Each row is a point on a tangle of strands that fork, close into loops and nearly touch. The rows are in no order.
In the rows, zero is written as 128.
Points whose rows are less than 64 apart are linked; no others are. Some points are linked to none.
nar: [ 92 188 121 131 114 113  98 142 142 105 127 108 125 108 130 102 132  82
 124 124 161 122 116 150]
kip: [120 140 132 148 106 130 117 129 138 107 121 109  92 135 138 101 134  54
 131 125 171  93 123 173]
pomu: [138 159 111 102 102 123 156 139 142  95 134  85  76 159 139  82 163  69
 170 106 132  87 120 181]
keb: [164 118 148 104 111 145 210 102  95 157  82 166 142 102 127 141  67 202
 117  75 105  97  88 128]
reg: [185  73  87  95 148 132 179 154 137 135 164 145 133 166  85 121 162 203
 144 111  61 140 152 100]
Fogu: [ 87 198 136 116 132 107  91  95 118 123 109 179 171  83 121 141  63 170
 107 155 149 115 104 129]
bap: [101 118 169 197 150 147  62  98 115 168 155 148 103 163 130 120  96 101
 145 146 198 102 141 194]
mito: [145  35 143 152 188 156 181  98  88 201 131 173 133 186  94 136  98 182
 165 111 106 126 120 166]
miri: [121 129 116 136 109 113 111 148 151 104 125  89  73 147 139 109 164  48
 129 137 151 116 147 156]
marif: [149 143 119  81 126 132 220 149 128 115 125 138 147 126 118 106 126 193
 160  85  82 113  96 141]
lofu: [125 179 105 119 147 125 117 126 119 130 147 180 186 106 100 134  97 195
 116 134 103 137 100 108]
tige: [ 97 151 142 138 133 126 110  99  93 150 108 149 145 109 121 141  62 153
 114 141 165 101 118 137]
pak: [109  94 157 175 175 141 106  91  88 199 144 162 121 166 117 129  98 149
 157 134 164 104 136 183]
Luri: [ 98 133 164 193 138 144  60 103 113 158 144 144 101 152 135 128  84  87
 127 149 194 103 149 174]
kef: [102 237  94 131 133 105  94 152 152  85 165 124 159 107 105 101 168 120
 155 149 116 157 141 139]
zugo: [161 117  86  93 131 130 167 166 142 108 163 130 156 156  97 125 168 182
 154 126  74 149 137  95]
Duno: [141  92 131 148 159 142 120 120  97 170 149 173 153 131  88 145  95 188
 109 152 112 143 137 107]
ruk: [166  98 155 120 123 155 214  96  94 174  75 157 128 114 119 147  62 194
 124  81 103  92  98 137]
bunu: [ 92 200 134 115 113 116  80 134 159  91 110 112 144  76 153 130 136 102
 105 135 151 153 125 113]
los: [151  98 112  93  91 108 148 160 154  94 115  58  90 144 160 132 193 104
 131 119  93 156 146  96]
fopa: [ 95 228  92 146 136 112  88 147 147  93 178 128 150 116 106  88 157 108
 173 148 131 145 124 151]
guri: [133 117 152 110 109 150 141  92 107 124  67 122 118  88 153 161  77 122
 108 102 158 115 111 116]
lapi: [110 138 141 177 135 128  99 116 116 146 145 128 106 139 120 100 122  95
 136 148 163  92 136 174]
vomak: [141 111 107 115 144 113 151 162 134 128 148 111 121 149 107 126 156 136
 136 140 106 131 136 126]
Zef: [109 135 132 163 127 127 106 128 119 139 128 120 107 130 120 118 127  82
 123 145 163 100 137 153]
muv: [141 151 138 103 129 134 200 122 113 137 115 144 149 114 127 110  92 192
 139  89 106 105  84 146]
sifum: [109 208  90 141 153 104  63 154 140 115 175 138 170 110  96 131 158 126
 134 169 127 172 132 105]
Tada: [ 94 151 147 206 132 140  49 106 118 142 152 137 109 151 128 116  95  86
 127 167 200 101 137 168]
nofi: [130 135 128 125 107 130 133 132 137 101 107  99  80 128 151 108 131  35
 130 109 174  87 117 174]
mir: [148  93 160 100  92 141 158 106 124 113  70 116 120  86 172 155 112 122
 100  85 124 135 103  90]
Gudob: [116 111 151 152 146 138 114  95  84 175 136 176 140 133 114 159  51 181
 115 148 144 115 133 124]
fepa: [155  87 124 115 113 132 140 125 139 123 106  74  49 180 142 111 171  53
 132  98 117 111 140 190]
zabu: [ 99 141 161 111 101 151 108  96  96 105  71 113 103  73 185 168  80  75
  99  96 182 114 106 135]
bep: [144 141 112 110 123 128 153 136 136 110 147  90  74 167 138  81 167  94
 175 113 125  77 124 181]
mib: [106 105 129 141  95 107  81 140 154  95 117  82 102 111 159 137 168  38
 110 153 150 149 153  97]
feve: [157 126 147  84 100 143 212 107 116 141  67 149 135  89 142 138  78 184
 114  64 107 106  82 122]
pir: [111  77 142 188 177 138  90 110  93 182 172 160 112 183 108 113 138 127
 167 148 165 126 142 182]
bub: [146  83 118 109 122 110 139 147 142 134 109  69  64 161 145 125 175  77
 124 120 110 142 157 146]
Biz: [143  93  82 135 192 126 118 142 140 153 188 147 145 173  53  97 155 171
 159 160  93 141 154 122]
bisiv: [139  55 160 140 156 136 168 106 108 175  92 127 103 175 128 143 119 117
 147 110 134 121 142 183]
lig: [108 158 132 163 117 132  86 128 141 108 137 109 103 133 136  96 128  49
 128 148 189  93 117 171]
fito: [131 134 119 136 136 125 132 134 138 129 154 113  81 167 131  82 159  88
 165 137 135  83 121 185]
mavur: [128 120 118 139 144 115 141 146 121 141 142 123 124 135 111 123 136 129
 131 143 120 120 130 140]
Tos: [124 148  70 132 153 116 106 165 140 113 197 109 125 164  72  96 187 116
 178 156 101 132 155 138]
kor: [156 115 113  90 126 115 197 149 127 118 123  89  99 155 126 115 150 143
 151 107  96 116 123 145]
Peza: [125  71 154 148 144 130 137 115 116 166 103 124  95 165 127 142 123 107
 138 123 144 132 156 166]
Zakip: [132  82 176 136 136 158 156  96 110 155  74 123  98 127 147 172  72 109
 121 100 161 117 134 143]
Nopu: [153  90 136  97 120 132 173 127 133 123  78  88  69 140 147 137 134  73
 126  95 128 100 140 168]
Dunif: [149  57 164 128 153 151 190  97 108 173  78 136 101 171 130 148 101 130
 150  91 125 102 124 190]
Zot: [146 144 123 104 136 130 179 143 121 136 133 148 156 119 111 120 111 188
 133 103 100 127  91 128]
vafe: [116 101 146 120  96 130 108 134 132  97  86  81  86  88 178 152 139  34
 106 110 163 133 132 123]
tudar: [131  99  87 137 187 122 123 148 131 150 190 143 130 166  72  98 160 145
 166 157 105 124 149 136]
zat: [116 116 152 109  95 134 121 119 122  87  81  92 110  75 185 154 130  60
 105 104 158 139 110 115]
Mok: [118 102 141 168 176 135 114 107  92 172 152 158 127 154 109 118 111 143
 145 149 143 103 139 168]
guz: [143 141 121 104 121 138 153 124 115 151 137 184 183 102 115 149 111 209
 103 102  84 137 102  80]
Ledof: [182  87  86 104 138 134 169 157 144 133 160 163 148 152  86 126 168 199
 138 111  62 150 145  74]
patev: [134 152 152  77  95 127 161 138 155  72  81 100 138  76 189 133 131 123
 105  77 121 141 107 103]
bifa: [127  77 155 162 138 124 115 110 125 158 119 125  86 188 129 126 140  77
 143 123 168 122 148 196]
nafin: [163  83 130  98 113 133 164 128 139 119  89  70  49 164 150 126 157  58
 127  93 118 104 138 188]
Fen: [144 104 122 140 126 146 117 110 114 169 151 184 169 116 108 161 107 198
 101 147  97 144 137  66]
pese: [151  81 141  98 110 124 171 134 130 119  75  88  84 123 151 148 138  94
 126 110 122 122 129 136]
sis: [112 216 100 131 141 107  92 155 146 100 163 133 172 107 111 128 163 137
 138 152 116 174 137 117]
gesu: [110  91 153 187 175 150  92 102  96 193 168 167 107 171 112 107 125 137
 174 147 168 101 133 197]
nube: [172 108  76 108 137 134 158 164 156 117 170 155 165 160  84 129 177 197
 149 124  66 155 150  69]
Bena: [119 103 142 160 163 138 115  92  88 187 154 196 155 139  98 157  40 207
 121 148 133 112 137 125]
les: [ 95 208 117 119 139 108  95 110 125 126 135 166 170  94 117 127  87 166
 119 149 132 120 104 131]
vini: [147 205 123  85 108 134 177 153 161  66 108 122 161  93 143 117 149 180
 131 100  83 144 134 116]
gar: [133 160 113 104 112 132 147 130 149 116 131 159 192 103 161 145 156 184
 113  88  55 159 129  41]
pumu: [107 121 148 157  99 109  56 101 133 111 143 113 172 108 158 169 121 104
  86 171 133 163 146  50]
mosi: [137 124 124  87 102 114 173 142 148  97  89  96 116 112 157 130 146 121
 129 103 122 135 116 108]
bef: [123  82 166 147 143 144 140 108 112 162  86 119  95 146 142 154  93 106
 121 115 162 118 146 155]
fave: [100 132 146 144  93 113  57  90 123 117 127 138 176 101 162 176  97 128
  87 163 141 153 131  55]
Nup: [143  97 156 135 107 139 131 107 108 149 110 142 139 106 149 157  99 162
 101 136 116 138 127  84]
Kada: [113 123 168 115 100 144 117  95  98 120  74 114 112  86 169 166  75 101
 101 107 178 121 117 118]
zomef: [143 100 125 143 128 127 113 128 141 121 137  91  62 187 140  86 164  59
 155 135 134 103 137 203]
Vev: [108 132 152 118  98 116  91 122 143  89  99  97 143  83 172 149 136  93
  98 128 146 152 121  80]
Bugi: [156  85 124 136 126 129 125 125 143 136 124  79  52 196 141  96 176  56
 147 118 128 110 137 200]
Monov: [178 100  94  86 119 123 199 161 132 113 140  98 109 163 114 119 166 173
 152 104  71 135 135 120]
togom: [ 96 123 115 196 165 130  53 130 115 156 187 153 126 160  89 104 144  94
 143 184 153 125 150 163]
tikez: [105  76 120 179 185 132  92 121 103 173 177 161 118 180  90 107 152 122
 155 161 142 129 150 176]
rabi: [106 106 161 202 150 139  70 114 113 159 164 150  98 171 120  99 130  93
 159 163 185 109 135 199]
vepiz: [146 104 124 108 106 118 152 157 149 107 122 105 130 126 153 143 167 140
 124 127  97 156 128  84]
kitad: [115 175  84 155 178 117  74 137 127 146 189 151 177 124  69 123 133 147
 141 166 128 142 127 113]
rudu: [127 129  80 125 173 121 113 154 142 135 197 129 138 161  73  97 169 139
 172 160 102 120 149 135]
dun: [115 111 132 149 182 150 102  98  81 178 161 185 158 135  90 141  53 200
 134 157 134 104 132 128]
Mas: [127 109 140 146 134 141 129 109  93 167 137 172 150 125 111 161  72 189
 106 146 126 130 127 106]
bukol: [137  92 180 130 134 165 165  84  95 174  73 144 105 127 147 175  36 150
 120  92 157  95 116 153]
Zive: [120 148 126 129 117 117  98 135 139 119 141 135 172 109 142 152 139 148
 105 154 109 166 117  63]
kuvok: [101 177 128 143 135 124 101 107 108 137 127 129 135 113 116 108 102 112
 123 137 173  90 106 156]
gebe: [142 117 155 131 141 150 177  90  92 160  88 143 126 122 129 143  57 165
 129 101 142  80 104 151]
Putir: [140 128 145 105  96 126 141 119 137 112  90 124 152  93 167 145 119 145
  99 108 120 139 100  81]
rep: [113  82 122 169 189 130 110 128 106 173 168 153 128 164  88 110 134 137
 147 155 133 120 148 162]
pep: [134 102 157  88 100 140 166 119 122  94  62  98 113  78 185 157 114  95
 110  94 135 129  97 114]
fese: [140 202 114  95 118 134 162 159 155  84 127 134 170 104 134 120 150 183
 138 113  81 154 131 118]
lomas: [106 154 128 149 142 116 106 123 112 144 137 135 150 116 105 134 108 140
 116 155 147 118 121 131]
lema: [ 76 183 144 125 120 116  95  86 105 125  96 171 161  85 126 150  51 161
 109 149 173 105 108 132]
puf: [141 212 130  75 112 135 192 141 151  76 110 124 159  86 138 106 121 183
 144  94  89 122 120 140]
rif: [108 178 130 101 114 125 135 135 139 100 105 111 127  87 143 112 121 104
 120 102 151 122 107 144]
niral: [133  68 184 137 115 152 137  88 116 162  85 134 106 119 160 186  71 140
 109 112 138 147 143  98]
dabun: [139 133 115  99 108 119 161 142 143 105 109  82  78 144 141 103 153  71
 147 100 139  97 125 165]
Ruti: [146 167 122  67 105 122 207 147 148  76 101 100 137 116 144 107 150 160
 152  91  95 138 127 142]
tigut: [125  74 160 178 124 136  92 109 128 150 124 118  71 196 137 127 136  50
 150 124 185 123 141 208]
Musik: [ 97 153 140 133 111 112  73 101 123 118 123 146 174  95 149 161 101 136
  97 158 138 152 119  70]
pepi: [ 95 190 122 168 119 126  73 146 156  96 157 113 115 139 127  79 142  49
 141 169 176 116 113 163]
Sagap: [112 205  78 158 166 105  57 149 138 126 187 148 175 120  75 119 152 132
 149 170 125 158 131 110]
sepa: [109 126 157 128 104 124  93 116 125 110 103 103 135  86 159 151 117  93
  99 131 156 141 124  89]
fizat: [170  55  95 128 161 127 142 153 150 153 171 171 150 159  72 119 156 192
 126 139  69 167 157  84]
Rari: [142 123 129 122 115 137 132 114 106 159 135 180 177 108 118 158 105 201
 101 129  92 137 111  72]
Zuli: [152 158 130  82 121 135 222 138 127 113 111 142 151 108 130 110 107 198
 146  71  86 113  89 140]
zuko: [115 180 124  98 115 114 145 154 153  96 118 104 139 104 138 116 149 130
 129 118 128 142 119 123]
Felod: [115 126 150 128 117 143 121 112 110 125  92 107 105 101 146 145 111  86
 107 117 172 114 128 139]
Mos: [111 146 141 115  98 107 101 142 157  94 116  93 135  93 158 134 154  92
 109 132 143 157 125  85]
sada: [134 115 126 164 131 131  94 130 142 121 149 101  70 185 141  81 158  55
 158 156 157 102 133 204]
Dodem: [161  77  83 132 180 119 129 151 155 151 184 156 152 172  56 104 156 188
 146 151  77 151 157  99]
sego: [167  70 110 107 122 119 156 159 147 123 142 116 120 156 139 144 179 153
 121 128  72 159 147  81]
Nivu: [ 79 160 153 129 111 120  91  84 108 135 105 186 157  90 136 172  42 166
 110 157 175 119 114 101]
vibud: [110 155 141 127 113 115  86 122 125 130 124 137 157 100 134 146 115 141
  98 157 130 149 112  83]
vami: [136  97 124 150 134 122  95 141 133 141 158 141 159 121 122 153 159 138
 104 175  97 172 150  62]
lunut: [ 98 135 124 197 147 122  53 137 119 150 170 136 122 151 102 115 133  83
 121 180 158 134 161 148]
kav: [144  91 154 136 101 132 130 112 117 144 124 145 156 107 155 160 117 160
  92 129 100 142 133  57]
Duvan: [ 99  97 109 193 177 138  61 124 114 165 192 163 124 175  83  91 155 113
 154 179 148 124 150 171]
Zod: [126 131 141 123 114 132 145 121 122 118  86 104  97 112 142 127 114  71
 119 105 166  96 120 158]
goge: [125  78 122 153 153 124  94 144 130 147 161 147 147 142 109 144 150 135
 107 174 113 172 160  87]
Tamup: [138  69 130 147 154 128 118 143 121 153 149 147 139 146 108 140 139 145
 116 165 110 166 155 107]
devuz: [140  26 128 155 185 147 161 102  90 195 144 173 135 189  78 129 107 184
 152 127 108 149 134 146]
sezag: [121 134 114 103  98 105 115 168 161  87 134  78 125 134 150 138 195  99
 131 142 112 163 145  86]
suvu: [132 106 165 118 101 142 144  93 110 141  79 131 129  94 157 164  75 145
 103 114 145 122 112  98]
lize: [107 161 120 170 114 121  76 144 153  97 153  99  99 152 128  84 146  34
 140 168 176 106 121 167]
ladu: [161 124 104  94 118 124 178 165 139 112 136 127 140 146 122 129 161 170
 137 117  84 149 126 102]
zil: [105 143 133 151  98 127  90 133 132 107 113  98  98 105 143 124 134  48
 105 138 183 119 131 134]
sekeg: [104 181 139 105 109 130 118 126 132 105  95 113 119  83 148 112 109  84
 108 104 172 111 111 155]
Luk: [108 122 148 135 112 127 107 117 116 129  99 109 118 102 143 145 114 100
 101 135 166 130 130 110]
tabe: [118 117 138 148  99 113  81 121 144 115 141 116 172 114 157 160 138 117
  92 156 115 164 136  50]
Rop: [146 161 122  61  92 122 202 152 159  65  91 100 128 107 162 121 159 154
 135  87  96 142 130 123]
lag: [141 138 124 101 100 129 159 145 148 108 122 138 167 115 160 142 160 168
 120  95  71 155 122  57]
pever: [ 93 191 130 120 104 140 100 119 124  89 101 115 111  88 159 106 102  56
 105 103 179 100 104 170]
Ritu: [159  87 101 105 135 113 149 167 139 117 148 112 119 158 118 137 176 145
 131 141  84 153 145 106]
mam: [ 94 244 121 123 117 115  94 132 158  88 133 119 140  74 132 105 112 110
 125 129 145 128 129 151]
tus: [141 104 120 102  94  98 122 162 168  80 127  56 111 142 163 142 201  96
 129 135  94 165 151  76]
zuvof: [ 96 134 140 209 143 130  48 124 120 149 162 138 111 160 117 115 121  74
 123 173 185 122 156 166]
Tumag: [129 138 120 108 109 125 153 131 136 107  98  97  85 121 144 112 135  59
 128 102 158  96 120 161]
pupe: [139 140 124  81  95 118 176 155 155  85 104 100 129 117 162 129 159 139
 133 102 109 148 119 104]
Rofa: [108 140 117 157 165 136 104 107  97 161 162 162 163 126  86 122  93 168
 132 160 136 100 119 140]
zuz: [ 92 221 109 138 129 107  96 142 146 110 155 126 147 110 112  91 137 105
 144 140 140 133 120 148]
rirof: [146  92 178 122 138 165 183  91  99 155  61 125  95 130 142 164  68 117
 129  79 158  80 123 173]
samep: [138 106 155 128 108 147 147  99 104 152  93 151 132 102 145 169  82 170
 102 121 128 126 119  91]
kefe: [116  89 163 194 135 136  75 111 125 151 149 130  82 184 131 112 132  70
 159 147 187 116 140 209]
neb: [123 130 112 152 107 108  88 152 154 102 138  88  71 162 140 100 165  32
 127 158 155 121 149 161]
ner: [179  83  88  89 147 124 185 161 129 123 156 110 112 170 106 117 161 176
 153 111  60 134 142 132]
Kepef: [117 142 124 158 138 128 117 127 130 132 151 119 107 147 122  86 143  90
 156 146 153  84 115 178]
Gamil: [135 110  96 154 184 126  87 149 136 150 185 155 163 144  60 125 141 154
 130 183 113 164 160 102]
ludif: [145  98 118 131 120 137 127 129 125 145 150 167 176 113 130 159 144 181
  99 124  74 157 132  40]
pugo: [135 102 152 141 140 141 159 106 108 159  88 128 114 126 129 141  91 123
 119 123 151 105 133 152]
mize: [ 91 208 114 153 115 121  81 138 143  97 155 116 122 126 124  78 136  66
 146 146 163 113 105 160]
zodi: [128 130 149 132 132 136 155 112 108 142 100 124 134 117 123 134  89 140
 118 123 150 102 110 139]
Nirug: [ 91 220  96 154 148 124  86 142 142 117 188 142 138 126 101  79 152 107
 178 160 134 118 105 158]
Nakuz: [106 144 145 127 114 125 115  85  97 153 114 207 170  98 116 170  40 204
 110 141 144 112 115  93]
vun: [156  73 124 114 114 114 146 151 146 118 124 105 114 139 151 146 168 128
 114 132  89 153 144  79]
ponor: [158 116 104  84  98 112 159 166 145  94 124  41  82 161 148 122 202 107
 139 113  96 152 155 117]
namom: [147  49 117 152 170 137 122 126 118 174 164 178 154 158  72 129 126 183
 123 148 102 173 156 103]
podol: [100 191 123 116 113 108 111 151 152 101 126 112 140  99 127 114 146 104
 129 132 141 142 117 132]
nef: [143 160 102  99 129 137 148 120 132 145 144 196 193 108 107 142 115 232
 115 100  74 140 106  76]
Loned: [106 187  84 153 155 120  88 155 140 114 193 132 137 135  88  90 164 102
 174 161 128 123 127 147]
zasu: [117 126 121 148 129 111 122 137 127 140 132 117 110 135 123 114 143  94
 127 139 140 109 138 144]
gege: [150 133 150  81  91 143 185 106 123 121  67 144 134  76 161 144  84 176
  98  68 113 120  88 107]
voti: [162 116  94  81 108 124 178 164 137 102 131  49  79 171 134 109 193 116
 150 109  87 137 150 138]
viviv: [118 193 122 100 113 107 128 163 160  80 125 104 150 112 142 123 175 124
 135 130 115 166 137 114]
tokig: [157  63 118 136 133 140 132 127 132 165 158 178 169 127 111 155 154 191
 105 129  69 158 152  41]
geko: [ 96 137 151 130 117 129 102  87  91 144 105 162 139 106 138 169  48 158
 103 149 173 111 120 111]
Guna: [145 115 160  86  94 144 172 106 123 115  65 130 131  73 167 148  95 147
 104  74 123 122  88 103]
dig: [107 136 126 108  99 103 104 152 161  82 119  81 127 107 162 135 177  82
 123 133 136 156 132  85]
nuno: [134 106 118 148 128 124  91 136 141 127 168 145 181 126 134 154 157 138
 101 161  86 173 143  37]
boni: [153  90 133  80  94 115 177 140 145 103  85  85  89 123 163 148 158 106
 128  99 113 132 122 105]
foran: [126 148 151  91  95 129 136 125 155  85  91 111 145  70 180 137 123 134
  99  97 121 142 105  92]
rik: [117  89 147 175 146 128 112 111 113 158 133 132 100 173 123 114 140  93
 142 136 158 111 145 188]
Nepo: [138 185  97 113 142 133 121 125 131 132 156 195 199 106 102 133 107 219
 123 119  85 151 107  91]
dozav: [142 101 131 130 113 132 128 130 132 140 133 151 171 113 149 154 137 160
  97 123  89 149 130  50]
Vik: [136 110 150 118  88 120 143 123 145 106 104 122 160  98 177 148 133 134
  96  97 101 147 112  57]
gim: [128 138 133 137 158 133 168 114 110 152 128 133 126 124 117 101 121 140
 151 120 137  70 102 165]
Kot: [115 118 130 162 181 142 106 105  84 171 156 166 154 139  88 126  79 179
 134 160 134 100 132 140]
ril: [146  80 130 154 148 147 118 120 109 176 158 183 156 131  92 150 111 188
 103 152 106 163 152  81]
memez: [109 204 105 116 120 103 105 160 159  90 147 112 158 104 128 124 180 125
 138 144 120 168 138 108]
nirit: [149  94 113 106 105 116 133 153 151 112 113  52  51 163 146 117 184  52
 125 112 125 139 157 148]
tev: [139 115 137 109  98 125 151 138 149 114 111 129 161 109 164 147 148 151
 106 103  85 150 115  56]
supa: [175  80  84  99 159 126 176 157 139 130 166 123 124 177  79 107 165 183
 161 117  64 139 150 124]
zetal: [ 85 247 117 130 131 109  81 124 147 100 148 134 150  86 119  95 111 120
 129 142 141 127 117 155]
sor: [139  37 128 156 179 138 145 118  94 185 152 166 138 178  87 138 116 162
 141 131 117 167 144 136]
ronu: [127 141 146 116 127 138 160  95  98 149  87 135 137 108 128 140  65 163
 114 109 144  96  95 136]
maket: [151  79 170 122 141 160 181  94 111 167  72 126  95 144 138 150  87 121
 140  89 142  90 122 187]
noga: [149 186 138  69 120 139 211 142 143  92 107 136 151  94 137 100 105 196
 142  80  89 116 102 145]
kelik: [159 148 115  66 112 118 214 149 134  92 113 103 126 137 131 112 147 161
 156  87  90 121 119 143]
Zav: [ 97 235 126  94 114 123 101 136 161  75 115 106 136  64 148 108 120 101
 113 121 150 122 127 142]
Kete: [171 108 106  83 124 109 186 161 137 117 128  73  86 162 131 117 171 132
 145 109  89 131 142 142]
gok: [111 179  71 137 149 121  92 155 143 106 200 126 129 159  85  90 181 110
 191 160 112 127 141 145]
meb: [134 113 109 118  99 118 113 155 148  95 115  68  49 154 152 109 172  34
 120 124 143 121 143 156]
funo: [158 123 107  98 141 128 202 152 125 135 145 139 147 133 102 114 121 189
 158 103  86 116 107 130]
Regi: [114 100 137 140  95 121  88 139 139  99  99  80  81 107 165 140 156  19
 108 131 165 141 149 118]
fele: [164 123 103  77 120 115 210 153 122 108 131  99 116 156 123 116 157 160
 157 105  77 119 125 133]
Pogab: [ 79 199 133 128 133 120 100  83 106 129 111 162 153  92 123 127  59 153
 116 129 171  83 100 152]
Tif: [136 126 149  74  95 133 169 124 140  73  71  92 121  69 196 140 125  93
 107  78 134 138  98 114]
ribo: [137 116 131 142 108 120 100 136 144 117 150 127 167 120 153 154 154 130
  98 152  93 163 129  45]
Zuf: [151  85 173 128 132 168 191  91 100 176  65 147 110 127 138 171  51 167
 122  81 130 100 121 142]
bovuv: [ 91 179 132 134 131 129 108  93 103 136 114 145 136 106 127 116  78 135
 122 121 176  76  99 165]
zaril: [123  96 144 180 130 132  82 118 133 130 150 119  76 187 136  93 153  60
 152 158 172 115 143 206]
pelo: [120 139 102 154 176 122  84 141 122 154 180 152 167 128  70 122 131 148
 130 176 121 139 137 113]
tazan: [ 97 162 135 135  99 139  91 124 123  97  98 105 101  94 161 127 117  51
 101 118 189 116 115 150]
muvuv: [130 125 113 159 118 115  94 147 156  99 155  87  69 180 139  83 170  46
 141 157 153 111 142 177]
vos: [105  98 147 188 151 128  88 116 113 165 151 138 108 167 118 116 126  95
 140 150 166 121 149 180]
Zono: [161  82 114 101 119 115 164 153 134 125 123  72  74 168 141 124 177 112
 131 121  93 139 151 140]
Met: [147  47 119 151 162 134 133 131 114 168 148 162 141 162  89 139 131 160
 122 149 108 168 156 114]
leda: [107 165 115 138 152 122 104 121 107 147 150 152 168 111  97 129 105 157
 121 156 136 117 109 128]
sarim: [119 164 136  90 110 119 142 138 144 100  95 109 138  90 149 123 129 123
 118 104 140 133 107 120]
nuduf: [146 121 117 106 115 114 163 163 142 111 125 114 131 128 136 135 152 150
 134 124 103 142 121 106]
segor: [100 163 139 135 124 125 101 108 103 142 120 134 146 106 115 125  93 127
 111 143 160 111 117 135]
gobid: [140  95 171 115 125 161 169  91 103 151  65 128 103 116 147 166  59 130
 115  89 158  96 116 156]
Lor: [113 185 112 123 146 116  99 114 115 134 142 172 177 108 102 132  86 180
 119 150 121 132 101 121]
beki: [132  81  90 155 193 115  96 138 143 161 191 154 158 163  54 107 154 155
 143 179 108 157 161 115]
furuv: [ 94 202 125 132 103 124  88 133 146  88 123 112 112  96 144  99 119  60
 113 122 177 117 106 160]
kofa: [148  55 115 155 161 145 106 118 127 177 170 183 167 150  80 143 131 188
 115 156  97 181 161  72]
besu: [103 138 130 137  99 114  80 140 143 106 117  92 107 102 144 126 155  51
 106 146 165 139 145 109]
gaka: [165  64 104 130 148 136 135 138 144 160 163 176 155 145  83 136 156 185
 115 138  73 165 159  61]
liviv: [153 100 161 115 124 157 200  86 100 159  69 147 122 114 132 151  55 171
 118  78 128  85 101 141]
zet: [146 195 105 102 124 143 154 153 155  85 135 153 178 105 135 130 152 193
 133 112  70 167 132  81]
femi: [106 170 114 157 125 126 100 142 139 118 156 118 113 138 123  82 138  77
 153 143 157  96 113 165]
vop: [109 131 162 102  92 142 125 105 105  97  67  96 108  68 188 165 101  64
 102  94 167 121 106 129]
tate: [133 126 108 113 123 106 147 156 139 117 133  89  92 147 126 114 162  94
 137 129 126 119 136 140]
Ret: [139 182 102 111 128 138 139 144 156 106 141 170 189 104 139 140 154 195
 122 108  61 173 135  56]

A piece is all that can be reached along the links. How many separate loops has the piece of each point below (a circle has one, a figure eight two, a Y none), and how many tips (points with one link)?
feve: loops 3, tips 0
lunut: loops 5, tips 0
beki: loops 3, tips 1
leda: loops 4, tips 1

A fork is a point with three links, a tip a point with one. Leave the first point through the second and follow the links. Name the first fork or tip that comes.
neb; miri: Kete
bap; Luri: tikez
zat; vafe: pever
Putir; Vik: Zuli
Kot; dun: ril
samep; Nup: Biz
sada; zomef: fele
zet; Ret: liviv
Duno; Mas: leda
kelik; Ruti: sada

Name the points in between on the shortest way along the links from the first point to the second, in order.
sezag; zaril: tus los ponor voti Kete Zono bub nirit meb miri neb muvuv sada
Zuli; Vik: noga puf vini fese zet Ret gar lag tev
meb; lunut: miri neb muvuv sada zaril kefe rabi bap Luri Tada zuvof
pepi; vomak: mize femi Kepef lapi Zef zasu mavur
Pogab; mito: lema Fogu les Lor lofu Nepo nef guz Rari Fen ril kofa namom Met sor devuz
bifa; pupe: tigut kefe zaril sada zomef Bugi fepa nafin Nopu pese boni mosi
